The views of a scene show one set of named points, each view turned or mirrored, and shifted as a whole, with a little noise and some points left out.

Scene 1
View 1
q524: [  9  -8  -8  -6 -19 -14   5   5  -2  -5  14   7  17  -5  -4  24   8  -5
 -15 -13 -16  -6  16   6   6  12  -7  -3   3   3 -11  -7   3  30  -9   4
   7   7  11   1 -20 -10  -3]
q554: [  9  -3  -8  -2 -13  -1  -7   4   5 -10   5  -4  14  -3  -7  17   2 -17
   8 -10  -3   5   0   8  15  10  -7  -8   7  -5 -10  -8  14  23  -7   5
   2  -5  -6   5 -20  -9   4]
q981: [  7   0  -4  -2 -12   1  -9   5  -2  -3   0  -4  18   2 -10  18  -1 -14
   5 -11  -3   5  -3   1  22   5  -5  -2   2  -2 -14  -2  10  18 -11   2
   5   2  -4  10 -25 -11   5]
q520: [ 12  -2  -3  -2 -15  -7  -5   7  -2  -3   2  -3  22   5  -5  20   5 -13
   0 -10  -7  -1  -1   4  16   6  -7  -2  -2   1 -12  -5   5  20 -10   5
   3   2  -3   4 -22 -14   3]
q229: [ 16   2   3  -3 -18  -9 -10  12   2  -2  -2 -12  26   3  -6  21  12 -18
  -4 -11  -2   0  -8  -4  11   6   1 -11   4   5 -13  -9   8  23 -11  12
  -1   1 -11   5 -21 -12   3]
q347: [ -2 -11 -22   0   0  16  -9  -7  -3 -16   7   4   2  -3 -15  11 -16 -11
  28  -3  -1  10   7  18  32   9 -21   3   5 -20 -10   3  20  20  -6  -9
  10  -3  -4  18 -25 -10   9]
q912: [  5 -10  -8  -1  -7   4 -15   6  13 -17   6 -10   3  -8  -9  12  -5 -11
  12  -5   3  15   1   7  19   9  -8 -13  22  -6  -4  -7  24  28  -1   7
   2  -7 -12  20 -20  -1   3]
q980: [ 10  -3  -7  -1 -13  -9  -5   4  -2 -12   4  -5  21   7  -5  18   5 -18
   5  -7  -8  -1  -2   6  16   8  -9  -4  -3   0 -10  -8   9  20  -9   4
   2   0  -4   5 -19 -13   2]
q614: [  4 -27 -19  -3  -8 -11  -5   2  -6 -28  20  -8   6   0  -5  15  -4  -7
   3   4 -17  -2  17  15  17  10 -21   3   1   4   7 -10  17  30   2   3
   1   1  -1  29 -10  -7  -3]
q954: [ 14  -7  -7   0 -12 -11 -13   4  -8 -17   2 -15  27  14  -3  19   5 -22
  10   1  -9  -5  -7   7  20   6 -12  -1 -13   3  -4 -12   9  15  -8   4
   0   0 -11  15 -16 -17   5]
q865: [  3 -23 -12  -6  -6  -5 -17   9 -15 -20   9 -16  11   6 -12  14 -10  -5
  10   3 -11   4   9   6  31  -1 -22  11  -7   8  10  -1  14  20   0   1
   3   6 -11  41 -16 -11   2]
q427: [ 10  -9 -10  -3 -15 -11  -3   3  -3 -12   7   0  17   2  -5  22   4 -12
  -3  -6 -13  -5   7   7  12   9 -11  -1   0   3  -7 -10   8  24  -7   4
   3   4   0   8 -17 -12   1]
q292: [  7 -19  -9  -6 -14 -13  -6   9 -19 -10  10  -4  20   6 -10  21  -3  -2
  -8  -1 -20  -6  13   4  23   1 -19  15 -12  11   4  -1  -2  20  -5  -3
   5  13   2  27 -18 -16  -2]
q931: [ 10   0  -4   1 -12  -2 -10   7  -7  -5  -4  -7  25   8  -6  20   3 -18
  10  -7  -4   0  -8   3  22   5  -9   0  -6  -1 -13  -6   6  16 -12   3
   3   1  -9   7 -22 -14   6]
q331: [  8 -23 -15  -4 -10 -15  -9   6  -8 -25  15 -13  13   4  -6  14  -1  -7
   1   6 -17  -4  12  11  19   5 -19   4  -5  10  10  -9  15  25   0   5
   0   5  -3  30 -10 -10  -2]
q933: [ 20  13  -1   7 -16  -8  -6   0   3 -10  -7 -11  33  16   2  22  17 -37
  18  -6  -1  -8 -25   6  11  12  -3 -15 -10  -7 -22 -20  11  13 -18  11
  -2 -10 -15 -13 -19 -18  10]
q206: [ 11  -5   3  -1 -14  -7 -19  15 -13  -2  -6 -19  31  13  -9  19   3 -15
   5  -5  -3   4 -13  -6  28  -2  -8   6 -11  12  -4  -3   2  11  -9   6
   0   6 -17  24 -24 -16   6]
q283: [ -1 -19 -14  -9 -10  -3  -1   3 -31   1  11  12  17   3 -13  21 -16   7
  -5  -5 -25  -6  24   6  35   1 -28  33 -21   4  -1  14 -12  14 -11 -17
  16  24  14  29 -26 -18   2]
q329: [ 14  -3   0   1 -15  -7 -17  11  -9  -9  -8 -22  30  15  -7  17   4 -21
  12  -2  -2   2 -18   0  26   0  -8  -1 -10   4  -6  -8   8  12 -11   8
  -1   0 -20  16 -21 -18   8]
q924: [  6 -11 -12  -3  -9  -6  -6   2  -6 -14  11  -2  13   0  -7  17  -2  -9
   4  -3 -11   0   9   6  19   9 -15   2  -2   2  -2  -4  10  23  -4   2
   5   3  -1  16 -18 -11   3]
q377: [ 11  -5  -9  -1 -14 -10  -3   3  11 -14  11  -3  11  -6  -4  18   7 -16
   1 -10  -5   1   3   9   7  14  -4 -17  13  -3 -10 -14  19  30  -5  11
   0  -7  -1   2 -16  -5   1]
q363: [  6 -14 -12  -3 -13 -11  -3   2 -31  -8   5   0  27  15  -9  22  -6  -7
   2  -1 -24 -13   8   7  29   2 -24  27 -30   7  -3   4  -8  10 -12 -12
   8  19   4  23 -21 -24   5]
q643: [ 10 -10 -22   3 -11 -10   5 -10  -3 -22  16  10  13   2  -3  19   1 -18
   9  -2 -19 -12  12  20  11  18 -19   0  -9  -9  -9 -12  13  25  -9  -5
   5  -1   8  -2 -15 -14   2]
q810: [ 15  -8  -5   2 -12 -15 -13   6  -5 -20   2 -19  25  16  -2  19   7 -22
  10   0  -6  -5 -10   5  18   4 -11  -2 -10   6  -1 -15  12  18  -6   9
  -3   0 -16  18 -13 -15   3]
View 2
q206: [ -1 -14  -3  -5  16 -17 -22 -10   4 -31 -22  14  -4 -12 -10  -1  17   8
  13   4   3 -14  12   2  -8 -14 -10  -5  17  19 -17  -5  -4 -16 -23 -23
  22  15  -3  30 -21  -9 -17]
q810: [  8  -3   8  -8  20 -19 -21 -10  11 -24 -19   1  -2 -10   1   2   2   6
  14   6   1 -16   1   3  10   2  -3   2  14  23 -20   1 -11  -7 -27 -15
   5  26  -4  22  -9   9 -31]
q865: [  6 -28  -6   4  20 -11 -12  -5  -4 -20 -14  -5 -13  -7   1   4   0  -5
   5   9   1  -2  17   3 -21  -3 -13   3   6  18  -6   3  12 -24 -25 -12
  -3  12  -1   8 -21 -14 -15]
q520: [  3   3  12   6   5  -3 -18  -2   2 -25 -17   5  -7 -12  -5   3  11   1
   6   9  -3 -16   6   4  -7  -9  -7 -10   3  13 -13   0 -19 -14 -21 -16
  16  13   0  16 -26   2 -19]
q931: [  3   5   9   5   7  -9 -16  -5   2 -20 -21   7  -1 -18  -7   3  10   8
  13   5  -4 -13  10   3 -11  -7  -5  -8  10  18 -11  -1 -10 -11 -17 -21
  18  11  -5  21 -21  -4 -19]
q329: [  7  -4   1  -4  15 -18 -16 -11   7 -26 -26   7   2 -19 -11   3  11  12
  18   5   1 -16  12   3  -9  -8  -4  -3  18  22 -17  -5  -4 -13 -18 -27
  18  17  -4  29 -12  -6 -20]
q980: [  3   1  11   5   7  -4 -15  -4   3 -21 -16   1  -4 -13  -2   4   8   2
   8   8  -4 -13   6   4  -6  -5  -4  -7   6  15 -13   4 -16 -13 -21 -15
  11  13  -2  14 -22   1 -22]
q614: [  6 -19   2   1  20  -6 -13  -2  -3 -19  -7  -9 -17   1   9   5  -5 -13
  -1  13  -1  -1   8   2  -8   6 -13   6   0  14 -10  13   2 -20 -33   0
 -12  14  -2   1 -18  -4 -19]
q554: [ 10  -1  13  13  10  -4 -13  -1   0 -18 -18  -5  -4 -17  -5  10   4   2
   4  12  -4 -15   6   7 -17  -5  -2  -8   1  15 -10   0 -15 -16 -18 -18
   5  15   3  10 -26   1 -22]
q347: [ 10  -3   6  20   3   0  -1   0 -14  -1 -16  -8  -8 -18   0   7  -9   0
  10  14  -5  -1  20   5 -32   1  -5  -2   5  18   0   8   7 -17 -10 -12
   0   0  -4  -2 -23 -19  -8]
q331: [  2 -23   1  -4  23 -11 -20  -6   1 -23  -9  -4 -17   0   7   3   0  -7
   1   9   2  -3   8   0  -3   3 -13   4   2  16 -13  10   0 -18 -34  -5
  -6  16  -1   8 -17  -3 -21]
q363: [-17   4  -5  -6   3  -3 -20  -9  -7 -25 -11  20 -20   7   6 -13  12  -5
  11   2   1  -1  13  -8   7  -4 -20   1  16  13  -7  16   4  -8 -27  -4
  19  -1 -17  19 -13 -19  -7]
q643: [  2  17  16   9  -2   5 -10   0  -3  -9 -14  -3 -11  -8   5   3  -5  -3
   5  10  -8 -10   6   3  -3   7  -4  -2   2  15  -9  14 -15  -8 -20  -4
   5   8  -7   4 -20  -2 -19]
q229: [  8  -3  13   6  13  -9 -22  -4   9 -29 -20   4   1 -18 -11   7  18   6
   7   7   0 -23   3   8  -8 -11  -2 -13   3  16 -20  -9 -23 -14 -21 -24
  18  21   4  21 -28   8 -27]
q283: [-22  -8 -11   1  -2   8 -18  -6 -16 -26  -5  22 -30  12   9 -14  16 -15
   1   2  -2   8  19  -8  -6 -10 -28  -3   6   7  -2  20   7 -17 -29   2
  17 -12 -14   9 -27 -27   3]
q427: [  3   0  16   5   7   1 -16  -1   0 -21 -11  -1 -11  -8   1   3   8  -4
   1  10  -2 -13   5   4  -4  -2  -8  -7   0  11 -13   7 -17 -14 -26  -8
   7  13   0   9 -26   3 -23]
q981: [  3  -1  10  10   6  -3 -14   0  -1 -22 -20   5  -4 -19  -8   5  12   3
   7   8  -3 -15  11   6 -17 -12  -7 -12   6  15 -11  -2 -14 -15 -18 -19
  16   9   2  14 -29  -5 -16]
q954: [  3  -2   6  -3  11 -13 -15  -8   4 -19 -18   4  -3 -12  -2   1   3   4
  12   7   1 -13   8   2   1   0  -3  -1  14  20 -15   2  -5 -11 -21 -16
   7  18  -4  21 -12  -1 -25]
q933: [ 11  27  24   3   2 -12 -14  -7  13 -16 -27   1  10 -27  -9   6   5  15
  18   6  -4 -27   1   7   4   0   9  -7  15  24 -20  -6 -25   1 -10 -26
  18  22  -7  24  -9  11 -32]
q912: [ 17 -21  10  17  18  -7  -9   0   0 -14 -17 -14  -3 -24  -7  15  -1   1
   4  15  -2 -10  11  10 -33  -5  -3  -6  -4  17  -9  -3  -5 -24 -21 -19
  -5  17   9   3 -30  -2 -21]
q924: [  2  -7   5   5  10   0 -16  -4  -3 -20 -11   1 -12  -6   4   3   5  -5
   2   9  -1  -7  10   2 -10  -4 -11  -3   2  13  -9   7  -7 -17 -27  -8
   5   9  -2   7 -23  -4 -17]
q524: [ -1   4  18   8   4  10 -20   3   0 -28  -5   2 -14  -2   2   4  15 -11
  -6  10  -5 -14   1   3   0  -7 -10 -13  -9   6 -11   9 -28 -15 -29  -5
   7  13   4   4 -36   8 -23]
View 3
q329: [  6  -4  -8  22   4 -18  25  -5 -13  34  16 -10   6  -3   0 -11  -6 -20
 -16  -1 -12  -6   9   7  30  19  10   0 -10   0   4  -1  20  -9  18  -1
  10 -16  11   2  -2  -3  -2]
q554: [ -8   4  -1  22  12 -26  15   9 -10  13  10  -4   5  -5   0   1  -7 -13
 -12  10 -14 -14   7  -3  22  26  13   0 -14 -14   0  -3  13 -16  15  17
   3 -12   6  -9  -6   7  12]
q520: [ -2  -1  -4  22   7 -28  16   8 -14  19   6   2   3   2   6   1  -7 -11
 -20   5 -14 -13  10  -3  21  16  12  -7 -17  -8  -1   0  14 -15  16  14
   9 -10   2  -2  -5  -1  11]
q954: [ -2  -4  -6  25   8 -22  24  -3 -11  28  11  -2   2  -1   6  -3  -3 -15
  -8  10  -9  -7   9  12  27  16  11   2 -17  -3   6  -5  16 -13  17   5
  10  -7  10   1   4   4   2]
q292: [ -9  -3   7  23  11 -26   4 -11 -17  22 -10  20  -7   8  24  -2  -7 -10
 -16   1 -12  -1  10   4  25  14   4  -9 -26   4   9  10  14  -9  18   5
  19   6  -2   3 -12  14   0]
q931: [  3  -2  -7  21   6 -21  20   4 -12  24  12  -2   5   0   5  -1  -5 -16
 -18   6 -12 -14  10   2  24  22  19  -2 -14  -6   0  -3  20 -14  17   5
   9 -13   9   0  -7  -4   9]
q912: [-18  13   5  19  19 -17  13   7  -7  10  11 -12   7 -15  -7 -12 -10 -16
  -5  10 -17 -10   3  -9  21  35   9   5  -8 -15  -1   4  10 -13  13  17
  -4 -17   3 -18 -15  21  10]
q980: [ -3  -1  -4  21  11 -26  17   7 -12  21   7   2   4   1   6   3  -6 -12
 -13   8 -11 -14   8   2  21  18  13  -3 -19 -10   3  -3  14 -15  16  14
   8  -8   5  -2  -2   3   9]
q865: [-17   5  10  22  20 -15  10 -18 -12  23   1   7  -3  -5  14 -15 -10 -19
  -5   2 -13   3   9   8  27  26   2   2 -20   2  10   6  14  -6  17  -1
  14   1   3  -4 -17  27  -4]
q363: [ -3 -12  -1  19  11 -19   5 -14 -19  30  -8  26  -9  14  31   7  -3 -17
 -14  -1  -3  -5  17  16  29  13  17 -10 -32   3   8  -1  22 -10  20  -3
  26  10   9  17 -12   6  -3]
q643: [-12  -2  -2  21  18 -28  12  12  -9  13   4   9   1   4  11  19  -3 -11
   0  14  -3 -16  12   7  22  21  24  -2 -25 -17   1 -11  13 -24  13  22
  10  -2  11   3   2  11  16]
q614: [-27   6  12  24  26 -23   7 -10 -11  12  -8  16  -8   0  22  -1  -7  -7
   5  11  -9   3   9  11  19  22   3  -1 -28  -5  14   4   6 -12  15  13
  13  11   0  -6  -5  35   1]
q283: [ -9  -4  11  13  18 -17 -12 -18 -18  21 -21  38 -13  15  39   7  -5 -18
 -21  -4  -6  -6  18   6  25  18  20 -15 -38   0   3   9  20 -11  20  -1
  26  14   5  12 -34  14   2]
q524: [-10   1  -2  24   9 -39   6  15 -15   6  -6  14   0   7  15  11  -8  -1
 -19  11 -13 -16   8  -9  15  11   6 -13 -22 -10   3   5  10 -16  16  29
   9  -2  -7  -9  -2   4  17]
q229: [  4  -1 -10  26  -1 -32  22  12 -14  21  12  -9   9   1  -2  -6  -7 -10
 -24   8 -18 -16   5  -6  19  16   5  -7  -7  -5  -2   2  14 -13  16  16
   4 -18  -2  -8   1  -5  10]
q331: [-20   5   8  26  17 -25  15 -10 -11  19  -1  10  -3  -1  15  -7  -7  -9
   0   8 -11   5   6   8  23  17  -2  -1 -20   0  15   6   9  -9  16  11
  14   5  -2  -6  -3  26  -1]
q427: [ -9   0  -2  26  11 -32  14   8 -11  14   0   6   1   3  11   6  -6  -7
 -12  12 -11 -11   8   0  20  18  10  -5 -22  -8   6   1  12 -16  15  18
  11  -3   0  -5  -1   8  12]
q377: [-13   6  -3  26  13 -33  18  16  -9   8   8  -5   6  -6   0   2  -6  -6
  -8  16 -15 -13   4  -5  16  22   6  -2 -14 -16   1  -1   8 -18  14  27
   0 -13   0 -14   1  10  15]
q810: [ -2  -1  -6  28   8 -25  29  -4 -11  30  12  -7   7   0   5  -7  -6 -14
  -7   9  -9  -3   7  10  27  17   4   1 -12   2  10  -3  13 -11  18   5
  11  -9   6  -2   9   7   1]
q933: [ 10  -9 -20  26   0 -31  35  18 -10  30  25 -15  12   0  -8   7  -1 -14
 -11  14  -8 -22   9  10  26  16  20   1  -8 -12  -1 -17  18 -22  16  14
   6 -19  13   2  18 -16  12]
q981: [ -1   2  -1  18  10 -22  12   8 -13  19   7   0   6   0   5   0  -7 -17
 -20   5 -15 -15   9  -5  22  24  17  -5 -16 -11  -4   0  16 -16  16  11
   5 -12   6  -3 -17   1   9]
q924: [-13   3   3  21  17 -25   8   0 -12  16   1   8  -2   0  13   2  -6 -12
 -10  10 -11  -7   8   2  22  22   9  -4 -22  -7   3   2  13 -14  14  13
  10  -3   2  -5  -9  14   9]
q206: [  7  -3  -4  22   1 -19  18  -9 -16  34  10  -2   4   1   5 -15  -7 -20
 -23  -4 -17  -6  10   2  28  17   7  -5 -11   7   3   5  20  -6  19  -4
  14 -12   6   3 -11  -1  -2]
q347: [-19  10   9  10  30  -8   5  -2  -5  12   6   2  -1 -10   5   4  -5 -24
   2   7  -6 -12  11   3  26  40  31   6 -22 -22  -6  -8  16 -19  14   8
   4  -7  17  -1 -27  22  11]
View 4
q924: [ -8  -7   9  14   8 -16  -5 -17 -15   1  13   7  17   5  -3   7  -3   6
 -16   9 -21   8  -3   1  -5   8  11   1   8  -4  -3 -15  -5 -10   2  -3
  -2 -20  -5  17   4   0  -5]
q363: [-11   5   4   9  -7 -18  -7  -1  -6  12  14  25   9  12  18   5   1   2
 -19  30 -21  21  -1   6 -11  18   7  -7  11  -3 -22 -11  20   3  -4   8
  -9 -18 -10  23   1  -6 -11]
q865: [ -9  -8   5  19  10 -14   0 -10  -4   9  10   6  20   7  -1   6  -7  -3
 -31   7 -17  20  12  15  -8   2   6  -2  17  -3 -13 -23  -6 -16  -1  -6
  -4 -17 -13  28   9 -10   4]
q554: [ -4 -10  10  17  12 -16  -9 -18 -20  -4   9   1  20   2  -9   7  -8   4
 -15  10 -14   6  -1   0  -4   9  13   7   7   0  -1 -10 -13 -13   1  -2
   5 -20  -5  14   0   1  -9]
q643: [ -6  -8  18   7  -2 -13  -8 -17 -23  -1   9  10  16  -2   5   6   0   7
 -11  17 -20  -3  -9  -6  -6  14  20  -4  -2   4   0 -12 -11  -2   4   4
   2 -23  -3   5  -5   6 -22]
q283: [-15  14   6  14  -3 -26  -5 -11  -4  21  18  28   8  19  16   7  17   8
 -20  32 -35  29   5   0  -8  21  13  -7  15   0 -29 -27  23  -6  -1  -7
 -15 -13   1  25   5  -4  -3]
q931: [ -1  -7   5  17   9 -19 -16  -8 -17  -5   9   3  16   5  -5   6 -14   3
 -12  17  -6   7  -4   2  -4  17   6  15   6  -1  -8   4  -3  -8  -4   6
   7 -19 -10  16  -6   0 -12]
q329: [  3 -14   2  17  10 -14 -16   1 -14  -7   7   1  20   2  -3   3 -24  -7
 -19  14   3   7   1  13  -5  13  -2  16  10  -5 -11  12  -2  -6  -6  11
   8 -18 -17  22  -6  -9  -9]
q229: [  1 -13   1  16  16 -19 -19 -14 -25 -11  14  -1  19   4 -16   5 -24   7
   0   5  -7   7 -13  -2   5  12   2  23   3 -10   1  11  -4 -10  -5   3
   7 -21 -10  16  -3   3  -4]
q954: [  0 -14   9  12   6 -10 -10  -4 -15  -4  10   8  19  -1  -1   5 -19  -5
 -18  11  -8   6  -7   7  -7   8   5   5   8  -5  -4   0  -5  -5  -3  10
   4 -21 -15  18  -2  -6 -10]
q347: [ -6  -3  18  27  13 -19  -6 -17 -14   2   0  -3  21   1  -5   9  10  -1
 -31  21 -12   1  18   6  -7  17  24   0   5  16  -8 -25 -21 -14   6 -11
  11 -13   4   7  -8  -2 -20]
q377: [ -3 -17  13  13  14 -16 -11 -26 -27  -9  14  -2  20  -4 -17   7 -13   9
  -6   0 -16  -2 -12  -7   0   4  12  11   2  -4  12  -8 -20 -14   3  -3
   5 -22  -6   9   1   8  -9]
q206: [  1  -7  -1  19  12 -18 -15  -1 -11  -2  13   4  17  11  -5   3 -21  -2
 -17  13  -3  18   2  11  -1  13  -4  17  14  -9 -16   7   7  -9  -7   7
   2 -16 -15  27  -1  -9  -1]
q292: [-11  -1   3  11   4 -19  -5 -12  -9  12  20  18  13  10   4   5  -3   5
 -17  14 -28  23  -4   4  -7   8   6  -1  15 -10 -14 -17  11  -6  -3  -2
 -13 -20  -9  25   9  -3   2]
q810: [  1 -18   6  10   7  -9  -8  -4 -13  -6   9   6  21  -1  -2   4 -26  -5
 -19   8  -4   6  -6  10  -7   5   2   7   9  -9   0   4  -6  -7  -4   9
   3 -24 -19  22   2  -6  -6]
q524: [ -8  -4  10   9   6 -22 -10 -29 -26   0  22  12  14   5 -10   7  -3  19
   4   9 -31   7 -23 -16   2  10  14   7   4 -10   4 -10  -1 -10   3  -3
  -5 -22  -2  11   4  12  -4]
q520: [ -3  -7   5  17  10 -22 -15 -15 -22  -3  14   5  15   6  -9   5 -11   9
  -5  12 -13   8 -10  -3   0  15   7  13   4  -7  -5   1  -1  -7  -3   2
   3 -20  -7  14  -4   5  -8]
q981: [ -3  -6   6  21  14 -24 -15 -15 -20  -2  11  -1  18   6 -11   7  -9   8
 -10  15 -11   8  -2  -2   2  18   8  15   6  -1  -5  -2  -4 -12  -2  -2
   7 -16  -4  14  -7   2 -10]
q427: [ -6  -9   9  10   6 -17  -8 -20 -19  -2  15   8  16   2  -6   6  -9   9
  -7   7 -21   8 -12  -5  -1   9  11   3   5  -6   0  -7  -5  -8  -1  -1
   0 -22  -7  16   1   6  -8]
q933: [  6 -18  12   9   5 -11 -19  -1 -28 -21   5  -1  17  -7  -4   3 -31  -1
  -4  14   6 -11 -17   1  -2  16   4  16  -3  -1   3  25 -11   3  -4  19
  17 -22 -15   7 -15   5 -28]
View 5
q524: [-16  -7   0   0   6 -17   8   3  -4 -11 -12  13  -1   4 -12  13   8  22
   4 -15  18   4  -6 -22 -10   8   5 -10   3 -17 -12   0   4  20  -5  -2
   2   5  11  11 -10   3   7]
q554: [ -7 -10   5  -3  17  -4  18  -1   5   3  -7   2  -9  12   3   9  -6   7
  -3 -13  19  -2  -2 -25 -11  -9   9  -5   6  -7  -9  12  -5  21  -9  -2
  11  -2   9  24  -5   2   5]
q331: [-14   8   1   6   1  -3  11   2  -3  -1 -11 -10   4   6  -1   7   1   6
   7  -6  21  11  -2 -17 -11   2   6 -21  11   0  13  17 -14  14   0  10
  -7  -4  18  21 -22  13  25]
q924: [-12  -5   0   1   6  -4  10   4   0   4 -11   1   0   7  -4  10  -4   8
   6 -11  20   3  -1 -16  -9  -1  10 -13  10  -7   4   9  -9  18  -3   2
  -1  -3  10  21 -13   2  14]
q931: [ -6 -14  10   4  17 -10  21   7   9  10  -6   1  -1  19  -3   0  -3   5
  -5 -12  22  -9   3 -21 -11  -4  10  -2  10  -3  -4   7  -8  23 -16   5
   9 -13  12  20 -14 -10   5]
q377: [-11  -7   5  -9  14  -7  18  -4   0 -12  -8   2 -12   8   7  12   0  13
  -2 -10  17   1  -4 -28 -16  -5   2  -5   4  -9 -12  16  -1  17  -5  -4
  11   6   7  22  -3  10   7]
q981: [ -8 -11   4   2  16  -5  19   2   7   9 -10   7  -2  15  -5   6  -6   6
  -5 -17  25  -6   2 -19  -9  -7  13  -3   5  -6 -11   4  -6  23 -11   3
   9  -9  10  23 -11  -7   4]
q954: [ -9  -6  13   6  14  -9  20   7   2   7  -5 -12  -1  16   2  -1  -2   6
   0  -4  17  -8   5 -21 -13  -2   5  -6  13   1   6  16 -13  19 -10  10
   6 -14  17  16 -19  -4  12]
q347: [ -5 -15  -3 -11  11  10  16   4   2  19 -10  -4  -6   8   5  16 -32  -4
  14 -12  28   5   3 -10   3 -17  18 -12   9  -9  12   9 -23  22  -4  -9
   4  -2   1  34  -1  -3   6]
q865: [-11   7  -2  11   2   6  12   4   0  11 -13  -8   8  10  -2   4  -8  -5
   3 -10  29  11   0 -10  -5  -6  15 -19  13   3  13  16 -23  15  -3  13
  -8 -13  16  30 -25   9  26]
q363: [-12  -8   0  14  -2 -12   9  22   2  22 -10  -1  19  11 -21   0  -5  10
  15  -6  24  -3   6  -4   2  12  15 -17  17  -6  20  -8 -16  22  -8  13
 -12 -18  25   6 -30 -15  17]
q614: [-14   7  -1   1  -3   1   8   0  -7  -5 -13  -9   1   0   2  12  -5   5
  11  -6  18  15  -3 -14  -9  -1   6 -22  11  -5  13  18 -17  14   3   3
 -10   0  12  26 -16  17  23]
q427: [-12  -6   4   2  10 -12  14   5   0  -2 -10   2  -3  10  -3   8   2  14
   5 -11  18   1  -2 -20 -10   2   5  -9   8  -9  -4   8  -4  20  -4   1
   4  -1  11  16 -11   1   9]
q206: [ -8  -3   9  17  15  -6  22   5  11  15  -7  -1   8  22  -9  -6   2  -1
 -13 -16  25  -9   6 -20 -12  -5  15  -1   8   4  -5  11 -14  22 -14  19
   2 -24  21  22 -26  -7  16]
q912: [ -7  -2   0  -6  16   9  17 -11   5   2 -12   1 -12  10  11  11 -11  -4
  -5 -18  28   6  -4 -23 -12 -19  15  -6   4  -3 -10  24 -13  18  -5  -5
   9   2   2  41  -3  15  10]
q292: [-15   2  -2  16  -3  -9   7   8   0   7 -13   3  13   8 -16   3   2  10
   5 -12  27   6   1  -9  -5   8  14 -18  11  -5   5   1 -12  19  -3  10
 -11  -9  21  16 -28   0  21]
q980: [ -8 -10   7   0  14 -10  18   6   4   4  -6   1  -4  13  -1   6  -3  11
  -2  -8  18  -6   2 -23 -10  -1   6  -5  11  -6  -3  10  -6  21 -12   3
   7  -6  12  17 -13  -4   7]
q520: [-10 -12   6   2  14 -11  17   3   5   3  -9   6  -2  15  -8   4   2  11
  -3 -13  21  -7   0 -23 -11  -1   9  -4   7  -7 -11   3  -2  22 -12   4
   6  -7  13  17 -14  -3   7]
q933: [ -1 -23  27  -3  31 -19  32   8  10   4   3  -9 -13  25  11  -2  -1  13
  -7   0   6 -25   5 -35 -19  -3  -4   9  12   1  -8  15   1  24 -18   3
  22 -13  11  10  -7 -14  -3]
q810: [ -8  -3  15   6  15  -6  22   4   5   4  -3 -13  -1  17   6  -1   2   3
  -3  -3  14  -7   5 -25 -17  -2   3  -6  14   6   4  21 -12  18 -11  13
   5 -13  19  18 -19   1  16]
q643: [ -9 -17   5  -8  12 -12  15  13  -2   5  -6  -3  -6   6   0  15 -10  17
  18  -2  14  -2   1 -19  -6   2   4 -11  12 -15   8   2  -6  20  -6  -7
   4   3   7  12  -5  -6   1]
q283: [-18  -8 -15  10  -7  -4  -1  16  -3  20 -16  11  18   0 -28  12 -12  11
  21 -17  32  11   2  -1  12   9  23 -24  13 -18  16 -17 -15  22  -3   2
 -15  -6  16  13 -22 -10  13]
q329: [ -5  -8  15  11  19  -7  26   6  10  15  -4  -8   2  23   1  -7  -3  -1
 -10  -9  21 -15   7 -23 -13  -6  10   0   9   6  -2  16 -14  22 -16  15
   7 -22  19  20 -21  -8  11]

Which points are out of place in each view (at most two, in the order of its rows)? Write - if all are in place.
view 1 | q643
view 2 | q810, q865
view 3 | q614
view 4 | q554
view 5 | q283
